A landscape with many peaks, sampled at points; each row gives a point and its height.
A climber steps from a point to the highest of its 2 nearest points, and stops where none of them is higher. Distance is the straight distance between rows; heights are no part of it.
Q_874 height 46: [ 94 151  88 161  97 107  89 115 125 135 157 131 128 137  50 163 100 118
 129  88 108 161 105 158 146 126 110 118  62 100 119 140 100 157 121 169
 162 138 176 172 129 159 119 132  53 128 135 108 150 184  90 113 119  90
 108 113 141 195 134 138 119 172  88 135 114  81 168]
Q_392 height 167: [145 142 157 173 172 147 142 125 154 141 102  88 137 142 182 184 120 160
 152 162 140  93 128 117 114 133 138 118  88  84 185 122 158 116 106 122
 113 134 125  71 150  75 159 150 172 147 117 167 116  73 100  94 109 126
 134 161  92  92  68 144 126 113 134 142  99 123 122]
Q_4 height 171: [134 131  99 175 159 139 156  91 127 166 129 127 106 126  84 171  88 141
 158 149  85  84 141 147 126 106 143 113  82 137 141 115 119 141 110 126
 125 163 158 129 132 129 136 123  90 139 123 129 124 130 101 128 122 132
 158 135 102 120  77 122 119 132 127  98 111 112 138]
Q_850 height 647: [107 150 102 188 128 137 123 130 153 140 132  87 124 173 117 140 118 198
 146 137 145 101 145 128  98 108 115 108 102 111 176 161 136 125  70  81
 145 123 136  61 147 106 167 156 134 126 126 147 165 107 116 142 172 136
 145 146 120  94 122 124  96 108 120 164  86 102 122]
Q_724 height 102: [154 100 144  98 133 156 109 102 123 118 109 121  91 120 173 129 197 147
 135 119 146 105 170 136  95 128  80 171 210 121 141 141 168 128 125 133
 172 135  79 122 135 101 108 127  83 172 144  76 164  90 127 172 139 151
 147  96 150 136 133 113 111 105 158  96 143 157  92]
Q_573 height 448: [153 147 117  78 143 148 123 137  95 114 166 132 115 157  82 125 114  93
 116 123 102 104 185 163 150 134 107 118 109 158  81 126 123 132 116 120
 118 131 137 129 137 139 136  81 144 128  86 107 141 134 140 122 146 162
 113 151 136  92 147 146 131 149 122 128 128 148 132]
Q_493 height 148: [137  87 124 180 144 132 158 139 137 144  98 108  94  96 171 124 137 162
 121 163 155  88 117  90 128 139 163 143 111 115 169  73 175 126 119  87
 113 127 117  88 134 107 150 168 170 120 140 138 122  84 116 129 110 165
 155 148 109 100 136 110 115  67 142  85 117 130  86]
Q_44 height 334: [125 113 158  81 124 125  97 124 133  91 152 183 146 150 116 128 115  97
 119 122 109 136 113 137 127 150 111 122 120 147  71 158  76 105 142 129
 129 120 133 148 124 146 122  97 136 121 137 140 107 157 176 134 116 136
 112 101 133 129 111 134 144 158 124 161 140 129 143]
Q_720 height 306: [129 143 124 121 127 121 138  85 135 137 140 179 156 131  99 153  97 106
 163 139  95 111 127 169  96 124 133 129 122 172  64 157  51 131 155 159
 135 169 160 171 115 162 136 108  67 154 131 140 115 173 143 151 131  89
 131  85 121 157 107 139 119 152 129 129 155 110 155]
Q_839 height 136: [ 89 140  57 200  96 113 121 146 117 155 130 104 109 113  70 102 108 174
  98 106 154 157  98  98 164 118 143 108  52  87 160  95 168 148 110 100
 149 101 148 107 128 145 138 155 134  86 131 132 141 151  89 110 150 147
 117 165 135 150 156 107  95 127  83 122  86  92 131]
Q_856 height 222: [149  73 150  52 134 163  97 165  95  89 140 165 112 144 139  86 154  94
 117 122 166 100 157 130 146 166  97 143 134 146  89 136 137 133 115 129
 122  88 124  99 143 106 138  68 203 135 110 121 124 112 186 118 127 184
  94 130 161  80 130 112 142 149 113 136 127 155 123]
Q_725 height 68: [152 147  92  90 126 118 118  92 124 142 179 161 152 168  35 134  96 117
 109 110  69 122 166 198 121 109 116 129 132 153  70 163  68 141 123 114
 140 141 165 180 135 180 125  90  44  98 118  82 161 182 143 157 143 124
 146 101 142 152 135 154 105 164 134 140 128 122 133]
Q_222 height 204: [162 116 156  84 126 139 148 162 105 118 102 117 154 101 194  89 157 121
 164  94 177 128 115 119 133 131 132 150 210 142 144 130 145 145 130 165
 116  93  91 116 102  78 114 112 185 156 108 128 114  99 129 122  97 101
 106 127 153 110 136 102 150 125 117 121 157 178 139]
Q_670 height 592: [ 78 162  90 202 116 105 117 121 155 149 134 113 127 146  98 136  89 169
 122 144 136 129 123 113 108 110 144 112  65 127 143 145 109 117 110  90
 147 136 158 100 128 143 169 183 117 100 141 172 146 146 121 149 177 113
 140 136 111 137 129 141 108 106 127 164  93  76 134]
Q_809 height 347: [158 189 100 110 126 131 136 100 120 147 170  82 120 164  79 152 125 121
 103 140  68 123 201 177 131  90 105 123 126 135 124 129 134 140 120 113
 115 174 127 162 149 159 116 123  59 127  96  79 177 132 103 138 158 126
 162 149 122 135 162 179 118 141 161 126 121 133 118]
Q_66 height 439: [103 157 150 145 156 106 162 119 142 133 127 158 155 134 137 144  83 107
 132 185 104 113 125 114 113 131 169 103  97 166 105 123  78  90 150 114
  90 158 152 125 111 144 154 140 152 113 118 195  89 138 157 128 146 105
 130 131  88  97  99 151 152 119 152 148 138 108 134]
Q_518 height 243: [121  76 163 166 122 157  85 121 154 132 106 107  71 154 118 166 132 144
 101 146  93 134 114 121 139 147  88 137  98  85 155 126 179 109  99  90
 119 100 120  98 172 104 127 129 123 113 172 110 128  93 146 109 128 197
 170 139 111 113  69 138 129 113 147 136  79  92 115]
Q_100 height 537: [131  79  86 152  97 133 123 135  85 133 107 108  83  59 161  89 174 134
 105 108 184 120 110  92 158 155 153 166 124 119 155  61 191 159 146 133
 142 113 114 140 127 132 116 157 131 135 159  88 141 109  92 131 102 156
 143 124 152 166 190  92 104  93 109  56 147 133  99]
Q_859 height 132: [124  54 144 144 117 140 127 142 109 125  96 173 108  81 147  98 141 124
 151 137 186 101  93  95 132 181 147 161 107 138 120 105 129 135 138 145
 124 105 128 115 119 129 157 127 180 153 156 154 110 124 156 124 113 152
 109 101 154 116 132  83 111 114  86  77 143 126 134]
Q_771 height 415: [139 123 151 118 160 132 154 113 127 124 133 162 110 145 105 148  99 100
 102 191  77  98 162 126 127 133 147 114 104 169  97 100 106  95 137  82
  82 153 131 130 132 142 143 118 139 103 126 151 101 120 170 139 138 167
 164 132  92  78  99 151 143 113 171 121 119 121 104]
Q_120 height 245: [103  95 138 116 115 145  82 151 138  90 134 140 122 168 136  89 152 164
 124 112 168 129 118 113 101 141  95 126 163 129 135 189 124 107  96  96
 157  86 119  86 143 111 148 123 142 121 153 127 148 122 173 154 159 160
 120 102 154 103 137  95 120 124 114 171 113 119 115]
Q_726 height 144: [ 96 183  77 163 102 107 118 168 111 142 149  85 143 143  82 102 110 159
 114  97 154 158 128 126 165 111 132 102  75  93 156 126 141 152  97 116
 140 116 141 110 117 152 143 157 142 103  90 132 158 150  91 115 158 101
  89 171 149 145 192 132 115 136  81 149 102 118 144]
Q_697 height 156: [146 128 149 149 149 141 151 149 140 127 104  77 127 127 212 137 154 160
 136 147 171  93 140 101 109 127 140 136 141 110 187 116 175 127 111 107
 117 131 102  72 142  80 152 157 188 147 115 146 132  64 106 119 120 128
 135 155 112  92 128 124 120  85 139 122 116 148  97]
Q_280 height 556: [169 155 125  50 133 110 127 121 135 133 146 130 177 154 120  99 153 138
 158  82 124 144 156 184 104  81  90 128 252 130 121 187 105 151 130 144
 146 118 100 163 118 123  82  88  62 135  96  73 161 149 132 153 148  95
 119 112 170 144 143 134 140 161 136 166 171 169 126]
Q_722 height 263: [110  93 154 170 139 121 110 141 154 128 104 148 114 113 103 145 104 120
  88 143 118 162  58  97 175 158 140 111  49  68 140  93 149 115 137 113
 107  79 155 113 133 126 121 125 181  71 165 168  70 125 152  63  99 162
 128 153 106 117  66 134 154 147 118 133  81  87 142]
Q_159 height 319: [145 148 148  96 158 125 131  96 141 123 145 179 173 161  89 154  88 115
 143 144  65 112 135 171 107 116 138 103 141 167  87 170  49 112 132 118
 106 138 152 148 119 145 124  86  96 109 130 140 101 150 175 134 130 115
 148 104 113 117  80 152 141 164 153 162 144 111 144]
Q_503 height 510: [171  94 112 113 117 143 119 141  86 124 109  87  98  73 183 106 189 118
 120  91 175 117 126 110 158 142 123 178 161 106 168  72 204 168 136 144
 135  93  92 139 122  94  88 131 148 139 137  81 141  85  89 118  85 138
 146 140 153 154 170 112 140 109 122  65 142 167 111]
Q_818 height 123: [125  65 134 168 150 141 108 101 156 139 108 161 107 133  82 162 111 165
 164 112  93 121  74 138 118 125 113 119 119 100 148 155 116 128  94 131
 151  92 154 115 131 111 113  99  86 117 181 122 111 136 144 117 104 155
 153 104 130 134  45  95 127 145 108 124  95  96 149]
Q_476 height 195: [169 136 138 118 147 137 171 132 105 146 108 108 143  86 170 138 136 110
 166 123 134 109 121 132 145 129 153 141 145 136 152  90 150 151 144 173
 102 125 111 135 107  99 108 110 161 158 103 132 103 102  89 102  78  96
 128 153 128 124 120 119 147 126 125  83 153 163 147]
Q_358 height 614: [170 181 144  67 131 109 151 125 131 127 135 114 183 128 153 137 149 104
 154 100 101 163 133 165 121  86 117 123 224 127 136 139 114 149 161 165
 111 143  88 168 110 121  67 103  85 140  94 103 124 136 108 126 108  71
 119 141 127 147 132 143 165 148 149 144 162 167 143]
Q_785 height 127: [107  80 140 170 126 143  99 117 141 124  99 150 108 115 134 142 138 151
 163 122 152 120  77 111 115 160 119 142 114 107 141 141 125 123 121 151
 161 109 135 106 129 116 144 138 119 155 172 143 119 128 137 127 117 139
 123  89 141 141  92  88 110 123  94 111 121 101 142]
Q_817 height 470: [100 160 120  85  92 116 101 145 106  90 167 146 134 133 130 105 125  74
  89 127 145 136 156 127 136 155 122 140  83 161  51 119  98 121 159 138
 130 157 141 158 128 168 156 132 152 137  98 138 142 161 139 143 148 118
  87 124 129 144 199 154 116 137 115 142 144 130 126]
Q_317 height 292: [135 176  68 173 138  97 205 110 121 186 133  83 144 101 107 138  95 152
 138 132 108 125 129 137 149  75 172  94  98 116 172  77 148 160 136 139
 118 175 143 157 106 149 104 147  99 129  81 125 135 146  51 106 102  78
 134 176 107 153 148 127 131 131 127 101 130 143 139]
Q_583 height 294: [131 119 116 138 137 116 171 101 116 152 132 179 138 100  82 147  83  89
 153 130  80 120 112 146 140 127 154 109 102 164  90  95  85 135 153 158
 113 152 156 172 104 155 116  99 100 127 125 138  93 179 121 117  95 111
 125 118 114 133  97 120 136 148 116  93 147 126 162]
Q_197 height 186: [160 125 151 135 161 147 147 122 132 147  98 115 145 104 139 169 125 134
 187 112 124 123  89 140 146 128 134 125 130 100 156 121 139 140 124 184
 120 108 125 121 113  86 106 105 145 160 127 143  95 114  98  82  72 100
 114 139 126 130  66 110 147 159  99 111 127 144 171]
Q_356 height 87: [125 114 115  79  94 126  88 130 113  99 157 152 113 143 117  94 156 116
  82 101 127 149 143 128 130 130 100 144 157 139  77 144 129 113 135 107
 155 120 109 155 142 152 118 115 104 120 138  84 156 154 151 169 146 163
 122 108 154 156 173 121 111 122 129 143 138 144 103]
Q_116 height 505: [ 93 157 117 116  99  83 131 164 127 109 159 143 150 124 119 102 108  81
  67 130 124 183 114 105 158 132 156 109  96 142  86  98 107 106 163 113
 104 133 138 167 116 167 112 146 161  73 115 141 107 171 132 125 126 118
 103 140 110 147 186 150 146 127 132 150 138 129 128]
Q_681 height 80: [134 112  90 108 121 115 149 126 108 135 154 148 106 140  83  91 123 136
  85 134 103 130 160 125 132 100 138 114 150 167  96 115 126 114 127  63
 119 127 122 144 131 164 120 120 107  77 131  96 146 155 149 171 155 181
 158 129 130 122 172 110 113 100 153 120 127 150  92]
Q_827 height 179: [142 107 128 176 172 149 151 109 134 162 102 134 120 109 117 175  97 149
 190 141 121  83 105 136 135 135 142 122  72 106 153 111 134 139 111 159
 126 130 154 101 126  98 142 115 140 162 126 158 101 112 101  91  91 127
 126 139 111 110  48 107 126 143  96  94 114 115 157]
Q_281 height 212: [159  92 142  66 126 149 111 186  91  95 124 118 126 125 181  62 172 107
 121  95 195 115 139 108 149 140 115 149 188 136 137 132 166 148 112 135
 119  71 103  99 127  77 121  97 208 126 108 107 125  94 153 118 122 147
  98 137 164  91 154 104 155 125 116 133 140 172 116]
Q_443 height 710: [ 98 132 119 163 130 161 110 140 124 120 126 111 114 149 144 130 135 166
 169 139 193  80 151 124  97 148 113 127  94 136 147 158 121 133  91 113
 154 129 134  57 144 106 191 148 162 170 118 156 155 103 127 141 169 134
 111 117 139  93 132 107  91 112  97 133 113 113 135]
Q_56 height 346: [109  96 187 105 128 140  73 102 167  84 126 184 134 162 140 141 121 126
 125 147 119 122 106 134  82 162 101 138 127 137  91 199  69  93 129 121
 149 124 138 124 135 134 151 125 118 136 178 155 116 127 200 151 131 133
 140  62 128 130  84 136 132 144 151 172 130  94 129]
Q_381 height 262: [124 107 151 124 132 133 122 180 139 103 107 114 148 129 171  88 144 142
 114 113 167 146  84  91 145 138 137 117 145 101 161 134 154 120 114 124
 112  73 117  83 122  90 130 123 216  99 139 156  96 102 151  90 107 127
 107 149 133 102 119 101 148 129 108 156 104 134 130]
Q_985 height 311: [139 199  97 152 139 102 194 141 116 171 124  86 177 104 129 131  99 135
 153 120 139 137 115 138 169 106 175 102  92 111 161  87 137 154 135 166
 103 144 142 139 102 128 120 131 165 138  74 155 113 131  57  74 101  56
  92 186 120 138 142 142 140 153 105 119 138 150 162]
Q_370 height 293: [108 158 120 121  98 117 135 115 118 133 137 157 158 115 122 126 120 110
 177 113 145 133 123 159 102 131 128 135 132 163  78 152  67 142 156 180
 146 167 144 167 108 157 147 124  92 190 107 142 137 169 115 145 133  65
  99  89 143 167 153 122 116 148 100 131 171 123 165]
Q_211 height 394: [144  90 153  93 127 155 118 134 103 103 135 150  80 137 121 124 130  80
  73 178 112 103 181 114 147 167 118 147  83 159  76  88 148 115 136  91
  94 140 125 126 150 145 145 108 175 123 127 131 124 109 181 128 137 201
 144 140 112  86 141 155 131 115 158 107 113 133  97]
Q_202 height 62: [145 157 107  81 114 107 134 121 121 130 178 162 176 151  58 126  98  92
 132  87  74 147 135 188 144 116 117 105 138 144  68 136  66 144 140 146
 125 139 151 182 114 172 106  86  75 110  93  87 135 195 129 126 108  92
  99 121 144 154 149 149 138 169 113 150 148 140 157]
Q_194 height 329: [149 129 158 136 118 164  79 127 122 117 118  64  84 124 171 178 166  92
 109 125 140 132 152 120 158 172  91 163  77  83 158 101 195 139 132 162
 128 121 112 120 174 101 119 133 151 164 132 107 137  79  93  84 108 144
 126 149 119 138 116 169 135 136 123 105 110 131 134]
Q_565 height 254: [104  92 126 138 119 130 127 169 146 106 116 130 150 146 139  63 147 190
 138  97 182 144  75  92 112 122 125 109 184 107 162 163 141 113  92 102
 138  63 118  70 119  94 135 121 180  97 151 147 125 127 159 124 132 143
 112 135 155  94 126  71 132 114  98 169 101 127 128]
Q_807 height 486: [ 82 102 118 169 105  83 138 127 131 144 111 161 113  58 134 115 116  92
  92 157 147 164  76  74 153 158 181 150  77 125 109  65 136 120 189 161
 120 133 159 177 114 159 127 188 140 107 173 151  96 161 101 115 109 114
 113 117 115 168 144 141 129 112 126  88 153 105 120]
Q_522 height 485: [180 136 127  49 176 162 129 111 104 131 154 139 116 153  88 135 134 119
 148 130  98  82 211 183 123 121  87 130 167 157 101 151 132 131 108 128
 129 129 122 127 139 105 126  56 110 149  94  85 152 112 142 135 153 167
 134 138 147  86 106 146 131 153 154 115 144 156 110]
Q_969 height 304: [138 121 189 117 125 153  88 112 145 107 105  92  85 122 184 181 158  68
  84 163 104 145 149 112 135 174 106 170 102 102 124  99 170 104 152 149
 119 147 103 136 154 115 123 155 135 149 143 118 123  81 125 113 114 147
 140 132 103 136 111 190 148 112 176 115 124 127 104]
Q_82 height 286: [130 118 189 115 152 137 123 137 141 102 107 124 122 122 184 151 134  82
 104 169 114 130 124 106 127 158 142 143 116 125 124 112 133  99 151 135
 100 131 114 122 129 112 135 140 174 126 127 159  92  92 152 115 112 133
 130 132 104 108 109 157 158 110 157 126 132 128 111]
Q_77 height 360: [100 110 171 118 107 134  70  94 160  98 122 167 103 139 155 155 140 102
 101 154 117 141 116 118  96 176 106 161 117 131  83 161  95  93 151 140
 163 156 128 148 144 151 153 156  90 151 181 135 128 128 167 162 143 136
 131  70 121 165 112 155 114 121 160 141 132 100 112]
Q_76 height 364: [ 92 155 136 143 107  98 169 146 157 138 121 157 198 123 130  97  86 157
 166 118 140 164  80 119 102 106 161  95 163 155 120 165  66 112 127 129
 113 126 139 116  83 138 138 134 154 123 137 191  97 167 159 127 126  75
 106 116 126 124 127 111 137 135 117 183 144 116 164]
Q_336 height 274: [114 111 183 149 154 121 131 148 167 111  95 129 148 116 170 142 120 123
 108 153 128 158  65  90 140 152 153 123 109  86 149 116 136  91 141 131
 103  97 130 109 113 103 131 148 188  98 156 183  72 108 150  83  92 118
 124 137 104 114  76 137 162 126 135 151 108 109 131]
Q_949 height 41: [ 94 131  64 182 110 109 143 121 131 161 134 130 125  95  52 143  90 127
 116  95 106 172  79 125 171 110 144 100  58  85 137  90 143 164 129 167
 145 123 168 171 111 151 100 133  82 100 138 113 119 187  66  82  89 100
 106 139 126 184 112 115 124 170  87 104 110  96 166]
Q_550 height 562: [164 138 165  92 137 113 145 126 141 122 106 104 157 106 198 138 165 120
 130 112 107 168 106 121 113  87 123 146 233 105 164 116 151 129 166 147
 120 118  64 150 107  95  60 141 103 121 135 111 114 109 112 141  88  94
 150 136 118 150 117 121 163 112 168 123 147 165 114]
Q_692 height 416: [129 167 102 133 132 133 117 142 105 134 165 106 116 159  54 144  88 105
 116 111  93 132 154 157 175 129 117 101  55 124 122 109 126 144 104 120
 112 121 159 123 137 149 131 102 139 103  91 122 134 142 114  92 139 143
 111 168 122 108 131 154 137 160 102 135 101 119 159]
Q_64 height 54: [130 172 115 107 106 114  96 114 131 114 173 117 139 151  76 165 122  81
 107  96  75 164 137 171 145 124  94 124  96 112  96 130 112 137 140 163
 139 150 150 187 142 155  95 115  64 128 115  85 147 166 103 116 113 103
 116 128 126 174 149 173 141 169 123 141 123 117 153]
Q_458 height 538: [187 163 142  59 192 147 161 110 118 138 135 118 165 154 137 146 142 148
 181 143 108  79 186 172  99  88 112 112 220 148 153 164 125 135 113 131
 107 137  96 104 131  81 115  80 105 148  88 108 139  87 131 130 149 125
 144 150 133  78  91 138 143 139 167 130 160 157 109]
Q_730 height 234: [120  81 157  98 125 171  80 171 120  90 135 119  94 170 148  97 159 137
 108 131 170 109 152 116 130 150  81 132 139 119 141 161 169 119  89  93
 127  83 115  62 167  90 151 105 190 126 129 116 141  87 178 118 150 193
 120 134 145  72 123 115 132 127 129 158 103 126 109]
Q_551 height 593: [141 142 156  97 163 149 139 137 139 111 124 118 160 159 169 126 147 161
 173 134 144  98 149 141  85 107 116 111 197 142 155 186 117 120 102 124
 126 128 109  81 130  85 146 116 147 155 111 136 132  92 144 138 151 115
 128 122 134  77 104 115 130 125 139 160 137 141 119]
Q_711 height 117: [156  95 126 113 168 151 115 102 123 144 131 153 123 148  73 148 118 150
 189  94 104  99 133 176 116 117  99 123 160 129 127 173 105 142  89 145
 150  98 147 126 132 102 109  63  77 143 139  95 138 136 136 127 125 148
 137 101 158 120  66 102 129 162 109 130 126 132 154]
Q_34 height 463: [ 82 124 136 172 128  80 146 108 145 144 118 175 125  97 120 149  91  89
 114 178 111 144  94  95 126 147 168 128  70 145  93  92  98  97 181 144
 119 153 172 169 114 168 143 178 124 102 156 175  91 166 133 132 131 109
 127 115  90 149 101 159 145 114 146 125 138  98 135]
Q_193 height 442: [124 141 128  72 115 131 142 154  98  94 144 142 132 128 160  77 141 100
 106 140 155 113 172 120 125 135 135 136 142 181  79 127 113 121 142 113
 117 151 118 129 120 145 152 117 173 139  89 141 135 131 150 157 154 130
 107 130 137 110 200 130 120 118 133 131 155 157 108]
Q_452 height 560: [ 72 127  90 208 111  89 142 111 162 154 111 131 117 106 129 122 112 160
 110 158 134 146  90  78 105 120 168 117  98 127 141 114 127 102 141 106
 146 147 146 126 121 150 150 203 103  97 170 162 129 150 117 163 156 119
 148 119  98 154 131 126 107  83 146 130 114  89 108]
Q_646 height 110: [165 120 129 107 155 148 125 107 115 136 124 115 115 130 133 148 165 147
 181 104 138 103 149 157 111 108  89 140 189 113 156 149 148 147 108 159
 154 120 105 125 135  93  94  98  85 173 116  86 157 108 104 139 122 126
 131 117 158 133 108 106 129 142 117 110 135 163 139]
Q_449 height 276: [123 147  95 161 122 121 141 116 123 150 128  99 128 109 120 142 134 141
 156 112 130 137 116 135 131 108 135 122 120 112 153 121 136 151 127 162
 145 149 132 154 121 133 108 142  91 158 115 118 142 144  76 123 116  90
 123 127 136 167 138 109 120 136 103 107 131 134 150]
Q_88 height 533: [ 83 115 110 156  93  90 127 143 137 122 132 158 135 113 113  96 115 138
 100 124 142 172  81  87 130 127 154 111 116 130 114 124 110 109 143 107
 135 116 133 139 116 159 128 158 137  86 161 152 116 168 141 144 135 131
 116 116 129 153 156 105 116 109 116 140 125 110 128]
Q_304 height 473: [153 153 129 102 147 134 122  98 153 137 141 116 142 164 121 139 147 152
 128 141  91 116 173 162  82  90 106 127 194 143 132 184 114 120 114 105
 132 142 114 135 146 127 113 120  68 124 133  96 154 108 141 165 169 131
 177 108 129 129 122 150 108 130 172 148 138 132 104]
Q_351 height 349: [122 172 141 101 124 114 130 157 137 110 137 120 185 158 128 109 116 139
 149  96 130 158 111 147 126 105 126  94 170 126 134 179  92 127 109 137
 126 116 127 119 108 125 120 112 142 120 106 141 120 142 139 115 134  83
  93 132 138 122 133 129 150 156 118 189 137 140 157]
Q_212 height 75: [135 128  77 123 127 109 162 117 118 160 157 161 150 146  54  94  98 151
 136 110 100 123 142 162 114  87 144 102 162 168  99 151  78 139 114  94
 131 130 147 146 113 170 125 101  73  92 121 103 151 179 138 169 153 125
 140 113 149 134 151 104 109 129 127 133 137 139 130]
Q_54 height 377: [101 113 163 109  93 119 103 111 151 103 107 165 128 101 189 123 163 108
 130 127 149 155 106 113  83 159 125 166 173 141  90 151  96 111 178 163
 169 165 109 167 120 143 135 159  90 173 162 132 126 137 145 173 125 100
 110  64 136 181 142 124 114 106 141 126 166 124 112]
Q_908 height 383: [137 194 110 138 136 116 135 115 135 142 167 103 143 172  58 165  84 109
  89 134  41 150 158 167 152  98 128  95  93 123 127 122 111 120 114  94
  99 149 151 152 134 155 109 115  87  77 105 108 132 144 120 112 141 124
 153 158  98 123 120 186 144 148 156 161 104 108 137]
Q_359 height 142: [129  77 107 162 139 124 163 141 112 145 123 155  85 105  96 100 111 142
 109 158 133 103 128  94 150 128 164 117  94 144 135  72 150 129 119  64
  97 119 135 106 134 144 135 131 168  81 140 139 115 125 146 129 130 193
 157 151 113  87 138  98 123  86 132  85 103 131 101]
Q_150 height 154: [107 179  75 153 124 119 148 147  99 148 151 114 143 142  76 108  90 151
 153 125 147 104 155 150 137 109 146 102  83 153 125 131 100 151 102 111
 131 144 152 108 108 163 168 142 130 130  78 149 158 153 107 141 170 103
 103 150 139 116 176 119 108 128  94 130 123 124 149]
Q_639 height 513: [165 138 130  38 148 121 128 109 146 129 156 163 181 162 115  96 134 141
 131 122 100 122 171 179  83  96 112 123 228 166  82 199  81 122 131 106
 135 125 117 156 125 136 116  81  83 112 118  95 144 143 177 171 159 123
 150  96 150 125 128 139 120 158 165 169 170 144 102]
Q_589 height 253: [114  66 186 137 130 145  75 131 158 101 114 154  94 154 115 150 122 119
  92 146 103 150  83 109 147 168  99 129  88  91 131 129 141  98 121 100
 114  87 133 109 152 123 127 119 151  93 177 143  98 108 187  97 109 189
 148 125 116 106  67 131 155 134 140 152  87  91 126]
Q_167 height 129: [ 88 127  77 214 102 111 115 109 149 161 119  94  93 124  91 148 111 175
 101 121 121 160  90 101 149 117 128 118  53  68 176 110 177 137 109 122
 161 122 146 124 144 128 122 167  90 103 160 125 143 138  76 114 130 138
 146 150 113 172 111 126  99 128 111 128  81  78 129]
Q_490 height 393: [117 134 142 129 114 114 151 131 139 128 109 134 149 100 183 109 145 133
 148 131 144 146 108 107  98 118 149 137 181 147 125 133 113 117 158 141
 128 149 105 139 107 131 126 153 129 153 133 145 114 132 128 150 120  93
 127 107 127 140 152 108 127 103 137 123 159 144 125]
Q_398 height 512: [107  84 110 170 109 114 126 111 129 143  98 121  81  70 158 127 150 122
 102 145 140 137  91  84 142 148 159 161 110 114 146  71 170 131 159 151
 145 145 124 157 127 144 119 186 100 132 172 109 131 126  92 138 102 139
 143 111 125 176 149 109 112  93 138  66 138 111 100]
Q_952 height 391: [118 200 145 109 121 114 135 164 136  95 138  56 153 158 198 107 148 132
  94 130 156 155 168 110 121  94 128 110 164 121 171 154 141 122 128 108
 116 154  98 106 138 121 136 169 167 121  80 141 143  92 113 135 166  89
 113 156 110 114 184 161 138 114 151 179 130 150 104]
Q_415 height 378: [112 138 158 162 130  97 185 120 167 158  87 141 179  87 173 136 106 143
 164 144 120 157  69 104 106 109 175 122 166 134 139 125 102 105 160 158
 106 141 124 137  89 120 126 151 138 142 147 183  80 141 125 113  94  72
 126 123 104 140  98 123 143 116 136 137 151 123 147]
Q_365 height 374: [142  62 130 115 111 169  96 127  94 115 123 150  52 108 122 117 159 104
  95 141 147  98 159 115 149 175 109 173  96 134  99  82 171 133 132 104
 132 126 120 119 157 141 143 114 142 144 154  99 145 106 162 137 134 211
 138 124 136 115 150 119 108 102 129  75 118 126  96]
Q_165 height 652: [ 95 156 159 133 126 150 106 135 149  92 122  96 140 166 192 130 148 159
 153 139 186 109 163 122  72 139 107 127 143 131 155 196 109 120 104 123
 156 145 121  69 144 104 183 159 152 168 114 157 152  88 137 147 176 101
 112 102 127  98 133 134 105 117 124 170 122 118 123]
Q_340 height 285: [120  88 124 154 118 111 166 123 130 161 107 178 143  75  99 123  97 117
 148 116 115 152  69 112 154 128 162 119 124 131 115  97 115 135 144 163
 118 112 138 158  91 140 103 114 130 121 159 144  81 174 123 103  74 117
 117 115 129 148 101  89 135 146 105  94 142 127 165]
Q_461 height 95: [147 114 122  79 111 127 100 133 111 111 130 117 112 126 154  93 185 131
 110  78 152 149 144 123 122 111  86 158 221 124 131 137 167 132 134 127
 165 107  84 148 127 111  86 120  93 133 130  62 164 129 120 167 137 146
 130 112 163 152 172 107 130 117 136 125 150 170 101]
Q_310 height 282: [102 142 104 144  95 128 106 124 100 125 130 127 125 112 121 121 151 127
 154  95 174 138 114 132 121 146 120 139 118 126 116 138 115 145 133 167
 168 142 132 150 124 144 142 143  99 184 122 124 153 154  98 142 136  97
  99  94 159 172 162 104  99 139  80 114 149 120 151]
Q_675 height 417: [128 144 127 102 121 129 151 157 106 101 122  97 125 121 197  79 161 131
 102 134 167 118 168 100 112 113 146 136 180 162 137 122 152 124 135  97
 119 144  96 110 123 124 136 152 171 128  99 125 139  93 129 160 149 129
 133 138 127 110 208 125 127  84 154 123 149 163  85]
Q_795 height 433: [126 183 140 119 116 125 110 126 151 113 144  73 131 175 154 137 147 143
  95 143 110 143 180 133 102  99 101 122 160 122 152 174 138 112 114  93
 125 155 102 120 158 130 127 159 106 125 117 112 160  97 125 152 180 120
 155 131 114 128 157 173 116 117 173 174 123 133  99]
Q_329 height 230: [146 107 127 153 135 143 110 111 135 145 122  93  82 128  99 179 130 123
 106 122  71 148 119 129 163 121 107 126  95  84 160  96 183 133 116 127
 122 112 125 134 155 112  87 114  97 112 146  90 124 115  95  99  93 163
 164 154 106 139  83 139 141 139 136 111  90 120 133]
Q_79 height 137: [125  73 121 144 120 117 145 140  96 132 117 168  98  75 121  93 122  95
 103 152 155 105 115  87 161 166 170 144  66 152 107  56 136 142 156 113
  96 122 143 142 123 159 140 135 183 104 148 149 102 131 143 117 119 170
 130 133 128 116 159 114 122 108 108  65 130 130 115]
Q_109 height 525: [184 112 166  87 143 146 122 127 111 112 101  91 117  98 210 148 187 101
 127 113 136 126 137 122 126 127 106 182 192 102 169  98 186 145 149 157
 129 109  65 132 123  81  78 134 134 146 130  98 130  76 107 132  85 119
 147 137 129 137 124 132 158 113 159  86 139 171 107]
Q_279 height 355: [122  99 136 150  91 172  78 123 107 124 113  90  52 112 153 148 161 111
  90 146 151 116 164 107 147 190  99 175  71 109 130  87 193 130 128 123
 139 140 121 112 178 135 149 153 135 161 151  98 157  89 122 116 142 189
 136 130 124 139 146 152  98 105 135  89 113 109 107]
Q_142 height 331: [144 196 123 122 137 112 173 154 122 138 123  92 188 138 138 124 111 150
 174 105 143 140 119 147 149  99 147  91 150 120 162 142 117 143 112 158
 107 134 121 112 106 113 126 121 163 140  75 156 120 125 101  97 124  61
  90 167 132 118 133 128 146 150 108 157 135 154 162]
Q_991 height 162: [128 161  84 163 153 127 173 112 121 164 140 130 136 145  80 132  86 165
 170 149 115  73 161 157 105  95 152 101 108 168 130 141  87 140 102  97
 119 161 154 105 122 142 162 128 108 130  97 152 141 138 116 151 166 118
 144 134 117  96 124 119 106 117 124 119 124 117 132]

Where does a climber stop that starts at each point below?
Q_725: Q_100
Q_991: Q_100
Q_675: Q_443
Q_908: Q_443
Q_370: Q_490
Q_449: Q_490
Q_859: Q_100
Q_583: Q_490
